Points on a hilly landscape, in no order, each with its height.
A ball rolls from a point to whichever of its 2 nearest points has the largest drop for the distance, and stops where none of them is lower. Distance is the straight distance between rows; heights are no part of it.
mimal h=449: [-11  -3  16   6 -10 -14   6   9  55  33 -30  -6   0  17  25  39 -15 -66
 -16  32   6   2 -10  12 -21 -59 -16 -14 -18]
nemas h=401: [ 57  31  -5 -17   8 -10 -54 -32  18  34 -30  -3   1  42  25 -24  -1 -18
  44  18  12  -1 -53  23 -14  30  15  -3 -29]
tel h=673: [ 21  -6 -53  12 -37   6  16 -16   1  14   4 -41  14  56   4  22 -22 -30
  -8  11  13  -6 -31 -27  10 -39  14  -3  18]
Vud h=427: [ 49  43   1 -20  10 -17 -31   0  18  37   0 -30  23  29   9 -50  10   9
  41 -14 -12   5 -55  13   2  13   7  -5   3]
Nik h=399: [ 12 -24 -32 -35  -9  19 -23  24   2 -37   6  -9  -5 -34  18  20  60  23
 -24 -16 -11  26  19  -3 -25  29 -22  14  14]
Tebez h=174: [ 12 -27 -33 -35  11   0 -21  26 -40 -30   2   3  -8 -36 -22  65   5 -11
 -42  -5  -8  -5  43 -18 -39   6  -7  15   5]
Darid h=530: [ -6   4 -19  24   4  12  10 -57 -15   8 -49  28 -49  37  22  36   7 -53
   3  33   2   2 -14 -10  -2 -36  26 -48   9]
bavos h=614: [ -2  -5  15  22   6  12  27   3  -1 -55  19   4  28 -16 -15 -41  33  23
 -19 -52 -13  -4  -4  32  25  64 -25  25  21]
Nipi h=525: [-35  -6  24 -15  -7   6   7 -31 -19  20 -17 -21 -26 -30  21 -37 -13 -18
  14  18  27  52 -33  10  -9  14  -9  18   3]
zeso h=434: [  1 -10  -4  45  -5  15  51  20 -18 -62  11  10  17  -1  -1  24   5 -43
   3   9  -2 -18   1  31  34  11 -12  20  14]
ledi h=494: [-17  -5  11   2  15   2  29  26  24 -25 -18  13 -22 -14  19  11  36 -22
   1  33  -2  31  24   9 -14  -3 -13  -5 -23]
Dade h=227: [-28 -13 -38  36  23 -10  29  20 -34 -25 -11 -27  26   2  -8  -7  -7  22
  -8  14 -20  15  43  -1  23  13  12  18   5]
Lopi h=623: [ 31  15 -37  -2 -18  -7 -30 -25  15  20 -35  39   3  42  32  41 -31 -19
  19  73   9 -41   6   6   6 -28   2 -43 -16]
tema h=295: [  1 -11  32   1  54 -29  -4  33 -15  20 -41   2   9 -29   4  -3  70  -3
  -9  -5 -26 -10 -16  37 -18  -5 -20   4   1]
Vos h=626: [ 25   2   3 -15  10  18  19 -17  -4 -42   4 -24   7   2 -17 -40   3  30
   3 -51 -26  20 -22  60 -14  57 -36   8  45]
gaf h=481: [-29 -18  35 -42  -4  56 -38  -5  -1 -11  -7  14  -2 -42  -5 -12  27  21
 -18 -51  -4  21  -2  51 -21  31 -25  14   7]
tivip h=684: [-17  -6 -49  -4 -23  -7 -26 -35  -2  45   3 -66 -12  41  21  16 -28 -42
 -24   3  12  14 -31 -18  -8 -51  16 -27  10]
dup h=531: [ -1  -3 -13   6 -55  -8  49  -9   2  -3  10  77 -14 -38  27  -6 -34 -37
   5  51  -2 -24  10 -37  41  -5   1 -12  12]
Biv h=445: [-14 -14 -12  23 -12  21  34  15  -4 -62  32  18   1 -13  -1  35  41 -29
 -27  23 -10 -38  33   3  15  10 -24  17  23]
gul h=478: [ 17  35  12 -13 -31  25   3 -24  33  -6  28 -10 -12  -9   4 -52 -21  11
   7 -48 -16  14 -15 -10  24  37  -9   7 -11]
Doput h=442: [ -6 -20  -7  -3 -34   2  27 -37 -27  -1   9  30 -27  -9  14  20 -66 -45
   2  19  22  45 -20  -7 -17 -23  13 -12  14]
gaven h=537: [-35   0 -29  -2 -19  30  24  19  15 -50  47  -8  -6   2 -23  24  -1   8
 -29 -26  13  15  34 -56  14 -10  -3  16   6]
rog h=400: [ -9   7 -21  -2  48  -1 -20  -4 -63  18 -39 -47   9  21 -19   6 -25 -21
  37 -17  -7  10 -20  58  -9   3   7 -11  26]
Vif h=662: [ -9 -16  54  31  -3 -14  16  33  15  13  -4  30  33  19 -36   3  47  55
 -17   0 -13 -51  24 -11 -10   3 -23  28  45]
Nuro h=376: [ 23  -8 -21  13  30  -7 -12  -5 -37 -28 -34 -29  15  24 -12  23  10 -33
  25 -14 -16 -14 -26  31  25 -16   2 -32  19]
fev h=415: [-32  -3 -17  14  70   0 -23 -11 -69  17 -34 -40 -14   5 -13  28 -28 -31
  15 -16  -2  -1   4  42  -1 -28  12 -30 -12]
kubom h=467: [-43   2 -20 -28  15  15  -9  -7 -13 -65  36  -3 -27 -60   3  -5  28  20
 -37 -39 -17  20  31 -32  28  12  -6 -19   3]
gofi h=408: [-25  -4   2 -33 -25  23  -4 -14 -35  -6  -6   1   4 -46  22   0   4   1
  33  43   2  21  -5  30   3  -8 -11 -27  34]
Sudi h=485: [  0   5  12  20  15   7 -17 -26  32  40 -38  -2 -34  29  32  46  -4 -81
   2  24  12  -1 -17  14 -32 -37   5 -11 -37]
tive h=593: [ 22 -13 -35  26  39  10  18 -25 -41 -68   5 -24  -9  -2  -3 -17  43   6
 -12  14 -21  -9   6  16  15  33  -8 -12   8]
tolut h=631: [ 13   9  33  52 -21 -51  30 -13  19  42  -1  -1  17  38  -5 -43 -52  32
 -12 -13  15 -24 -20 -10  32  -2  13  10 -10]
kufo h=203: [  2   9 -40  47  -7   1  15  -2 -17 -15 -18 -29   8  39   7  -9  -5   0
  17  22  -5   9  22 -12  45  -1  26  -5   4]
kon h=546: [ -8  -4   0 -55  29   8   5  31 -32  23 -11  10  36 -52 -38 -27  38  20
 -36 -41 -11 -24  20 -42   6  22  -7  28   7]
puve h=639: [ 27  18  17  38 -14 -48  39 -17   5   0   6  11 -12  20  -8 -32 -24   3
  10   3  31 -18 -31 -26  77   4  -9  23 -11]
bepad h=280: [-19 -19  30  12  43 -49   4  27 -28  12   8 -25  31  -7 -42 -24 -34  45
 -29 -54 -28  13   9   8 -14   3  -1  11  41]
pobot h=534: [-24   3 -24   0 -19  16  11 -50 -41   0  23  34 -28 -34  21 -14 -34  -1
  16  55  -4  20  24  -6  14  13  37 -48  -5]
Vak h=224: [  9 -10 -26 -51  23 -31 -33  41 -37 -10  12 -14  -7 -40  -7  42 -20 -14
 -23 -25   6  21  11 -16 -34  -5   1  11  -9]
Ton h=285: [ 30   7 -28 -26  59 -19 -48  41 -13  35 -59 -10  14  10   0  31  56 -40
  11 -25  -9 -17 -18  -8  -5 -26  13  -1 -18]
nom h=316: [  6 -13  15  15  -9 -28  -7   6  23  50  -3 -27  27  75  -3 -26 -24  38
  -7 -17  15  26 -16   3 -61  -3  27  18   7]
nid h=274: [ 13 -12  43  -7  55   8 -10  26  -4  27 -15   6   1 -36 -11   2  49  -1
  11  22 -32 -24   5  36 -39  10  -9  -5 -38]
Bafa h=275: [  6  17  46   9  27 -15 -21  -2  10   2  41 -20 -16 -12 -17 -30  -2  41
 -12 -47 -34   5   4   3 -25  35   7   2  -9]
kofiz h=638: [ -4  27 -41   5  -8 -13 -56 -33  -1  36  -8  16   0  42  44  41 -25 -24
  29  44  -4 -32  -4   0  23 -43  37 -71  -9]
Vina h=574: [  8  13 -35  -4  25  26  -4  -7  21  22 -31  -5  -5  52   9  12  24 -47
  35  14  24   3 -29 -21   0 -39  36 -41 -43]
Bara h=604: [ 21 -17   2   5  28  -3  18 -12 -17 -69  25   0  -7 -24 -17 -23  67  27
 -20 -25 -14 -23  -3  17  19  39 -33   5  -2]
pigi h=440: [-15 -25  -5 -44 -10  36  -8   0 -19 -21   3 -22  -3 -43  23   5  67  -6
 -17 -29   0  36 -15  39 -35  38 -35  23  24]
Redu h=528: [-10   3  35 -27 -60  56 -19 -22  51 -21 -31  64 -16 -16  13 -49  26  29
  -7 -25   9   2  10  11  43  29 -14  18 -11]
Vaso h=375: [ 55  14  -8   9   4 -20 -16 -26  19   7 -49  10   2  50  20   3   9 -40
  41   2  25  -9 -52   7  24  -1   9  -1 -14]
zasil h=512: [ -3 -10 -20  -1 -58  23  27 -41  -8 -17  40  50 -16 -50  22 -16 -41 -40
  -8  13  -8  -7  -3 -41  32  25   0  -1  14]
Teda h=322: [ 35  15 -37  -3  37 -25 -32  47   1  12 -14 -28  25  50 -17  34  39 -41
  16 -39   5 -34 -38 -10   7 -40   7  -6 -20]
Rame h=479: [ 38  24  30 -13 -14 -17  -2 -25  18  33   9 -29 -11   2  10 -54 -25   4
   1 -45 -17  22 -55  24 -29  39 -23  19  49]
kile h=554: [-23 -17  67  10  -8   1  28  -9  26  28 -34  23  -3 -39  29 -37   1 -21
  -1  21   9  34 -21  25  -1  12 -12  31  -9]
kuf h=349: [ 31  23 -19  11  30 -22 -22   4   7 -13 -38  -7  15  63  -5  26  30 -36
  36 -26   8 -26 -54  -1  32 -30  11 -25   4]
gapil h=606: [-18  10 -35 -20  -4   1 -39  31   8  20  -5 -25   9 -31  36   3  35  36
   0  51 -20  13  56 -10   0  -2   4  -2  -5]
ranas h=602: [ 15   8  48 -23 -40 -19  -5 -20  54  27  -8  35  -2  -5  24 -38 -18  37
  -4   1  22  16 -14 -25   6   3 -10  20 -13]
lel h=282: [ 27  -8 -19 -26 -13   7  28 -31 -26   4 -13  -5   8 -16 -10 -36 -65  11
  31   1   6  31 -30  -9  27  17 -16   5  19]
Lazir h=664: [ 17  23 -69  29 -40 -21  -6  -4  13  18   9 -46  18  79  18 -10 -11 -15
  11  -3  31 -39 -30 -28  53 -31  23 -26 -14]
Duf h=483: [-14  11  24 -11  35   1  15  -6 -15  27 -10 -33  15 -28 -10 -30 -31 -27
  25 -11  -4  14 -33  29  22 -22   2 -21 -14]
Nomi h=647: [  9  -8  19  30  -2 -18  50 -33   6 -23 -23  35 -18  -4   8 -22 -17 -37
   1  38  20 -19 -15 -21  63 -22 -16  13  -2]
neki h=628: [-23   8 -27 -20 -39  34   7   4  24  21   5   2   6 -21  36  -3   8  15
  13  60  -8  24  37 -23   4 -14   6 -13  -5]
kabeb h=283: [ -9 -18   6  52  13 -20   7  29   2  40  -6 -21  30  56 -24 -13   3  31
 -23 -18  -6   1  23 -13 -44   8  31  31   2]
zat h=253: [-23 -14 -20  -2  38 -27  -4  17 -48   1 -15 -47  14  -8 -30   1 -26  46
 -18 -16 -15  16  28  19  -1  -2   0  12  28]
lud h=471: [  4 -16 -16   7 -60  -8  42 -28   4 -23  19  45 -26  15  20   6 -13 -52
  -8  21   9  39 -24 -43  10 -23  11  -5  30]
lukuz h=458: [ -9 -15  -9  22  -3   0  22  16 -21 -47 -14  12   4 -12  33  17  25 -43
   7  29 -19  22   2  32  10  -6   1 -23  18]
sulo h=514: [  5  14   1  18 -12 -15  -3  23  21  -9  46 -22  -9  40 -42  16  15  52
 -27 -36  18 -23  29 -42   5   5  -5  42   1]
zote h=409: [ 14  15  21  30  11   1  40  35  14   3  14   3  30  12 -13  -1 -13 -31
  30  -5  10 -17 -12  15  23  -7  13   9 -44]
Vogi h=413: [-21  -8  51   0  21  22  -1  19  30  -3   9  43  -2 -22 -31  -1  25  39
 -24 -31 -21 -37  34  -5 -15  23 -10  14 -19]
libu h=498: [ -5  13  -6   7 -33  37  56 -21   0 -23  37  27  -2 -32  -7 -24 -14 -17
  14   5  22 -34  -3 -53  69  23  -4  -1 -10]
poda h=265: [ -2  -8 -22 -67  16 -21  -1  41 -28  -8  -1 -16   2 -38 -17   4  -3 -14
 -33 -72   9  44  13 -36 -27  10  -1  26   2]
gonu h=337: [  8 -44 -28 -15 -27 -13   0 -29 -47  12 -23  66 -20 -47  38  -4 -42  -4
  21  49   4  13 -15   9  17  12 -13  -4  46]
furi h=651: [ -2 -20  24  19  -4 -26   1  45  -9 -12   8  18  39  10 -39   4  58  45
 -33 -40  -4 -27  23 -19  -9  28 -14  53  58]
mego h=451: [  4   3  10  -7   4 -27   2   8  19   6   9 -18   4  -1  -4  41   4 -23
 -21  17 -17 -44  -8  -6  27 -72 -33 -24   1]
Fuge h=321: [-51 -14   0 -23 -18  42 -22 -25 -35 -26  43  -3 -41 -55  12  33 -15  -9
 -17   1  -2  15  20  27 -37   7 -19 -15  18]
nivo h=559: [-33  21 -20   5 -13  -6   1 -21 -31  24  14  44 -27  -6  12   9 -16 -38
  27  44 -22   9   5   3   9 -38  51 -72   0]
nak h=532: [ 32   1   5  -5 -20 -18   3 -25   5  -8   1  30 -22 -18  28   0 -34  -3
  29  40   8   9 -19   4  19   6  -2 -19 -19]
guker h=373: [ 13  -7 -29 -31 -21  18 -23   1  17   4  26  -5   3  17  10  67 -11 -21
  -3  50  -7  -7   8 -10 -48 -24   7 -10  -5]
Damek h=642: [ -3 -16  19  15  24 -24  21  57 -27  23  21  16  41  14 -51 -20  45   5
 -10 -52   6 -48  13 -43 -15  22   8  40  50]
turu h=539: [ 26 -17  53   4  15 -27  -7  22  35   5 -31  16  19  23  -4   8  33  22
   0   8  -7  15 -22  33 -50  -1  -5  24  13]
zun h=573: [ 13   1  59 -25 -29 -20 -10  -3  65   3 -23  38   7  23   5  -2  10  48
  -5   4  19  20 -20   9 -30  -9 -14  16   7]
meb h=492: [ 31 -17 -19  40 -25 -13  36 -20  -9 -28  -6  41 -17  54 -20  49 -47 -48
   8  26  28 -25 -11  -7  14 -40   4 -11   4]
Tivud h=675: [-15 -11  60  27 -28   3 -14  28  31  30  27  42  42  22 -15 -22  13  53
  -5 -33  -1 -54  34 -27 -21   5  -6   8  41]
vodo h=235: [ 24 -29 -36  -4  24 -17 -26  16 -22 -44 -17 -16 -29   8   0  63  29   0
 -21  29 -10   9  25  13 -42  -1   2  15   5]
gafu h=436: [-16  -4 -43 -36 -18  27 -27   4 -19 -43  28 -11 -17 -55  40  -5  30  16
 -16 -36 -32  33  36  11  -4  33 -15 -23  24]
toza h=545: [-10  10 -16  23 -45 -17  26  -8 -13  17  -2  68   2  -5  38  16 -37 -59
  13  53 -11 -16   6 -12  41 -37  26 -43   3]
kote h=510: [-37 -21  31 -19 -11  66 -32  -7  18 -26 -17  42 -13 -10 -27 -16  -6  11
 -31 -64 -13   6  33  44   0  16  -7  27 -18]
Kisu h=582: [  0  -7 -43   0   9  25  29 -16 -50 -62   7  -3  16 -15 -12 -11 -10   5
  35  22 -12   6   7  29  10  24   5 -36  16]
sazur h=503: [ -6  10  44 -25  -6   0   6 -42 -16  44 -10 -23 -25 -31   8 -70 -22  -6
   8  -7  10  34 -58  22  -5  32 -23  30  35]
soti h=687: [  6  13  62   9 -14   8   6   8  23  25  29  35  47   3 -30 -48   2  45
  18 -50 -12 -51  -5 -15  11  20   0  -3  25]
mafup h=314: [ -9  -6  19  12  39 -88 -29  52 -16  52  -6 -17  26   6  -7 -18 -11  23
 -20 -61 -12  17  12   7 -25 -15  12   4  24]
Nidig h=222: [-34   5 -21  -5   2 -12 -49  -7 -60  -1  22 -41 -40  -6  -2  47 -33   3
  11  32   8  23  19  32 -46 -20  -3  -9  31]
viso h=225: [ 13   1  53  37  40  -5  -3  14  13  20   2   5  -1 -21  -1   6  -2  -8
   8   6 -21 -31  10  47 -19  28  12   5 -50]
sepe h=552: [ -9   1 -39  20  32  30   1 -22   0   5 -58  15 -28  46  16  36  40 -52
  22  35   2  14  -3 -15 -26 -33  28 -53 -22]
pid h=397: [ 15   3  30 -19 -37  16 -35  -7  48  25  32   5  35  28 -22 -17 -39  52
 -13 -50   5 -21  -3  -1 -35  13   5  14  11]
Difi h=365: [-48  20  -1 -42 -25  46 -33 -27 -42   5  49   2 -39 -31  -6  14 -42  -7
  33  14  22  28  -2  23 -49  -1   5 -16  13]
lemis h=403: [-19  -3  20  15  27 -27 -11  35  16   4  -9 -11 -10 -12  19  50 -12 -64
  -7   8 -11   0  18  28 -14 -51   1 -24 -26]
sufit h=570: [ -8 -12 -39 -28  34  33  20  17 -56 -49  18  -1  14 -34 -39   1  18   2
  10 -12 -17   0  19 -19  12   1   3 -21  17]
nazuf h=551: [-34  -6  14 -20 -25  58  18 -30  18 -23 -28  37  10 -44  17 -45   2  26
   2   0  17  24  15   5  37  38  -8   9  -3]
savu h=231: [  4  22  49  46   7 -41 -26  30  27   7  49  11   0   1   7 -22  -5  40
   1 -37 -22  -8  29  -7 -35  32  24  12 -17]
Ver h=506: [ 13 -15  -8  35   2  -6  19 -45 -21  -7 -52  32 -19  40   3  43 -42 -65
  23   1  20 -10 -33  -2  12 -32  21 -29  -4]
mes h=499: [ -6  25  22 -28 -47  41 -37 -19  53 -21  20  20 -26 -18  16 -33 -13  23
  -3 -39   0  17  12   3  21  37  -8   7 -32]
dek h=252: [-17 -13  -1  44  31 -25  15  45 -11   7 -39 -15  36  23  -6  -8  22  32
 -18  12  -8   1  46   2   4   7  25  37  -5]
Lelig h=398: [ -9  13  -5 -31   4  31  -9 -37 -30  29  19  -8 -36 -13  -6  -2 -51 -16
  46  34  35  29 -15  14 -37  -2  11 -11 -25]
Rir h=359: [  5  10  31 -26  -5  -8 -36  -3  30  40  14 -19  11  24 -13  -8 -33  25
  -2 -25  12  28 -25  18 -53  -4   6  19   3]
fasu h=340: [  2 -14  21 -39  26  -1 -41  41  -6  -4 -21  21  -5 -42  -6  26  25  46
 -19 -10  -6   3  34  33 -47  18 -21  15 -10]
tek h=444: [-26 -15  36  -1  -2  24 -27  14  34   7 -27  28   5 -38  -4   6  48  43
 -53 -19 -29 -33  57   1 -22  28 -21  36  11]
Fibek h=508: [ 23  20  38 -18   8 -15   6 -19  23  17   4  -4  -7 -19   2 -15  -7 -14
  22  11   7   0 -46   1  18 -22  -1 -22 -39]
pibub h=423: [ -5   4  25  44  -1  11  52  35  -6 -29  26   3  48  -4 -29  -3  -7 -30
  10 -22   2 -24   1  16  30  31  -7  41  -6]
vuv h=487: [ -7  15   4   0   3  39  48  -1  -4 -24  30   3  11 -10 -41  -6  28  -1
  20  12  17 -41  -9 -28  61   4 -25   7  -4]
Kelo h=416: [  2 -16 -15 -11 -28  38  14   9  21 -36  13  21   4  -7  -9  57   3 -12
 -18  31 -15 -31  33 -20 -17 -18 -18  -3  13]
Rak h=422: [ 19   8 -10  -3 -28   5   4  28  40  37  49 -23  43  43 -31 -30 -13  30
  -3 -52   4 -25 -13 -19 -19   7  16  25  -9]
pedil h=555: [ -2  15   0  -4   9  -3 -30 -16   7   9  -5  -6 -27  -3  24  26 -16   2
  19  55   2   6  11  18   0  -4   8 -42 -33]
pive h=328: [ 27   2 -34   0 -13   3 -44 -25  25  -8  11 -27 -21  46  22  49   6 -20
 -22  45  -4  17 -13  -7 -34 -11  18   5   1]
kepi h=516: [-29  -4 -21  -9 -14  34   9 -70 -32 -23  21 -11 -25 -39  17 -35 -28  16
  -1  34 -17  17  16  -2  11  42  -1 -22  12]
Sop h=419: [ 19  -7 -12  -6  -1   7   7 -32 -19  16   8  -1 -28  10  -9  12 -80 -48
  30  14  28  24 -31   1 -22 -10  19  -9 -31]
Vasaz h=381: [-17 -12  23 -18  22  23  -9  37  -3 -46  -4  37   2 -30 -11   2  33  59
  -9 -32  -7   4  43  30 -10  34 -16   7 -32]
ner h=474: [ -5  -1   9  24   1 -18  34  -9   4 -27   0   3 -13  26 -25  50  -9 -35
  -8  23   6 -41   8 -10  23 -61 -22 -22   4]
ziz h=493: [ 19   4 -11  19 -47  16  38 -12  16 -41  31   8 -18  20  15  15   1 -38
  -4  20  16  17  -6 -40  11   1   0  20   3]
Buka h=476: [ 13  19 -21 -17 -20  11  39   9  11 -17  55 -11   5  27 -38  14  19  -2
  28   7  39 -37 -19 -41  45 -27 -12  -8  -2]
Mot h=480: [  5  11  27   4  29 -27  -1  22  12  19  11 -14   9 -21 -17  15  23  19
 -25  -1 -28 -54  10 -18  22 -27 -19   3  -8]
rofe h=443: [-20  -1  17 -26   9  24   0  15 -22  -3 -13  -9  18 -47  11 -20   7  23
  33   9  -5  19   2  54   1  27 -17 -18   2]
Fogu h=453: [ 36  40  18   0 -31 -15   1 -24  26  36  16 -33  12  15  17 -70  -3  14
   2 -27 -17   5 -43  -7  13  31  -5   7  21]
losez h=591: [ 11  14 -24   1   8   1   9   2  50  46 -50  15  -6  59  21   1  -2 -35
  14  41  37 -11 -13 -20   4 -45  14 -11 -61]
dig h=648: [-20   9 -37   5 -30  -3   9  22  24  14  24 -34   6  11  33  -8  16 -20
  -6  21  -3  35  21 -42   6 -23  28  -7  -8]
boza h=608: [ 11   7 -28  -2   5  14  -1   8  26  33 -45  24  15  42  10  23 -21  -8
  19  72  24 -32  16  10 -16 -53  -4 -26 -46]
lesa h=185: [ 11  18  59  68  18 -43   0  31  33  18  14  12  -3  13   8  -8   4   2
  12 -12 -16 -21  18  20  -5  21  29   7 -48]
nulo h=622: [  4  18  -8  33 -12 -13  20 -15  15 -34 -13  11 -24   5  15   5  24  19
  -4  72   3 -11  30 -13  34  -3 -16 -22  -4]
lesi h=654: [ -6  19 -58  19 -21 -25 -40 -23  15  31 -16 -17  15  64  47  29 -16 -15
   6   5  16 -39 -18 -22  47 -56  26 -50  -7]
Vumum h=464: [ -4   1  31  13  22  15  27   8 -16   6 -17  -2  38 -43   4 -50  -3  -5
  37  -1 -20   2 -15  38  30  21  -3  -6 -10]
pame h=634: [-14   0  12  16  32  -4  43  27  -3  -3  23 -10  40  -1 -39 -49  35  -2
 -22 -56 -16 -11 -11 -31   9  15  -2  37  38]
zuv h=607: [ 10   2   7   7 -50  -3   8 -16  27 -52  -2  34 -12  -4   8  29 -15  35
  -3  53  22  -7  32 -12  30  -3 -27   6  15]
nes h=317: [-11   5  23   1  56 -22 -11  11 -14  21  13 -36 -26 -28 -18 -11  -4 -15
 -11 -38 -22  28  -6  16 -49  12   2  17 -15]
zaren h=477: [  2  -9  33  13   5  10 -21   4  17  29  -8 -18   8 -17  10  -9  42  34
 -32   3 -32  -7  21   5 -37  39   0  29  20]
Dokep h=439: [ 34  14 -32  -1   7 -15 -21  29  30  41  46 -34  32  56 -12 -14  11   6
  -3 -31  14 -51 -35 -13 -20  -8  22   8 -35]
nol h=621: [  9   9  39  24 -49 -17  26 -18  48  37   9  18  22  17   9 -55 -20  40
  -6 -16  20 -15 -10 -42  22  22   0  39   4]
nura h=257: [ 12  -8 -18   0  -3 -15  16 -32 -25  31 -50 -11   7   6   3 -39 -48  -1
  27  24  20  18 -32  -7  38 -11  14  -2   6]
Reku h=526: [-15  24   2   8 -39  24  14  -5  28 -38  44  -4  -6  31 -26   4 -28  37
 -18 -41  28   3  22 -41  34  12 -13  39 -11]
mit h=284: [-29  -5   8 -26  17 -15 -46  15 -27   4  -9 -28 -21 -31   7  38   4  25
  -4  18  17  32  22  43 -46  -3 -21  13   6]
poki h=491: [  3   5 -22  39  27 -29  18   8  -7 -15   1 -26 -21  55 -41  47   1  10
 -14  11  25 -34  12 -16  21 -46  -2  12 -11]
bos h=486: [-12  24 -27 -14  22   2   2 -11  -2 -31  53 -32 -27 -30 -17 -19   4  35
 -17 -32 -26   3  24 -52  34   6   0 -16 -10]
Vibik h=459: [ 17  20 -39  -9   7  -5  12  23  22  28  29 -31   7  49 -17   7  32   4
  -1   2  28 -44 -28 -41  19 -49  10  -4 -39]
nosur h=625: [ -8  -7  35  16  12  29  33   2  10 -15  11  14  19   6 -40 -55  31  20
  -3 -55 -16   3 -14  -6 -21  46  -1  30  26]
lidi h=221: [ 28  -1  -2 -33  42 -42 -26  36 -11   8 -46  -5  -7 -16   4  18  76 -26
   0  -6 -21  -6 -26   3  -4 -28 -11 -22   2]
vip h=507: [  8 -19  26   7   8  -6 -26  19   8  27 -11  -6  19  18  -1 -15  46  54
   3 -11 -17  28  -8  24 -77  42   4  33  37]
Kubo h=276: [-19 -18 -10  10  -9   4 -24 -25 -42 -22  21  -5 -29 -28   9  51 -20  -4
 -17  29 -19  10  17  23 -21  -6   8 -30  25]
pedag h=358: [ -3  -8   2  -4  37  -6 -19  29   3  19  16 -33 -24   5  -1  25 -11 -42
   1 -14   9  22  -3  13 -47 -28  14   1 -49]
bel h=558: [-14  -8 -28 -66  39  19  -2  24 -44 -24  -2  -6  22 -69 -36 -18  33  20
 -15 -33 -15  -5   5 -25  17   0 -12  -5  11]
famu h=309: [  9 -26 -18 -45 -35  11  -3 -29 -33   2 -12  43  -6 -53  24 -16 -70   2
  30   2  21  23 -19   7  24  20 -34  15  44]
Mur h=500: [-12   2  39 -11  30 -27  -4  33   4  36  10  -6  23 -33 -21 -20  13  34
 -24 -43 -12 -11   2 -21   2 -32  -3  -7 -15]
risup h=696: [  9  16 -37   5   1 -20 -43 -25   3  40  -8 -65  -4  59  12  16 -53 -32
   0 -29  17   9 -49  27  -5 -30  10 -19  -4]
rop h=590: [  1  -7  17  -8 -30   3  11 -42  24 -52 -23  43 -31 -10   5  -7 -29  60
 -12  29  30  24  19 -14  20  19 -18   5  -7]
dato h=502: [ 29   3 -29  27  23 -31  -9  30 -11 -13  32 -41  -9  47 -43  33  -2  25
 -22 -21   2 -35  13 -22   3  -6   5  30 -19]
lilaz h=281: [ 41 -12 -22   5  20 -17 -45   1   3 -11  -7 -49 -13  37   4  43  12  14
 -18   9 -12  23  12  12 -42  14   5  30   5]
nadun h=580: [ -3  15 -47   1   6  -5 -38  20   3   2 -22   2 -15  17  35  30  28   6
  17  59  -3   6  42  -2 -17 -15  26 -43 -18]
sed h=513: [  5  -1  20  14 -45  17  40  17  41 -34  12  10   3   1  16  -8  10 -28
  -4 -15  16  29  -1  -8  -6  27 -10  44  -5]
fakot h=369: [-19 -25  -6  -8 -25  20   2 -33 -64  15 -16  39  -7 -42  12  21 -43 -31
  27  58   8   2 -15  51 -11   8  -8 -19  38]
Zon h=571: [-32  -8  22 -14 -11  35  15 -18  28 -56 -24  34 -32 -27  10 -33  18  62
  -8  14  14  30  41  -2  24  28 -20  -9 -22]
tafa h=230: [  9  -7 -38  31 -18   9  11 -26 -22  26 -51  -4   4  21  37 -19 -30 -19
  20  50  10   8   1  -6  40   3  32 -13   4]
zofi h=387: [  7   6   2   1  18  -6  11  26  19  25  36 -22  12  10 -16   1 -25 -15
  10 -27  20  10 -13   2 -20 -36  24  -6 -65]
nodap h=527: [-16 -20  43   8 -12  22  28   2  27 -23 -18   9  10 -19   9   5   7   4
 -14  -1   1  36   3  24 -22  22 -16  30  -3]
kesu h=501: [-12  14 -18 -10  10  35  -6 -30 -12 -10  32 -46 -19 -34  -7 -19 -13  27
 -22   1 -27   8  25 -10   4  22   8  -2  -7]
fovu h=529: [-25 -10  23 -42  36 -20   1  49 -18  46 -21  16  31 -53 -17 -34  41  29
 -24 -33  -8  16  23 -23 -26   0   6  14   8]

For each start below, name the point where the ball stops.
Tivud => mego
toza => kufo
tel => mego
tive => mego
pedil => kufo
nivo => Nik
tolut => Nidig
sed => Nidig

Call two points neighbours if one is among the 2 nearest of the other. Go from one point of each pair to the other, from neighbour to neighbour, staying as low as possible. Name the highest point that can't be avoided.
lidi / Nidig => nodap
lidi / Tebez => Biv
lidi / lesa => tema
mego / kufo => Mur
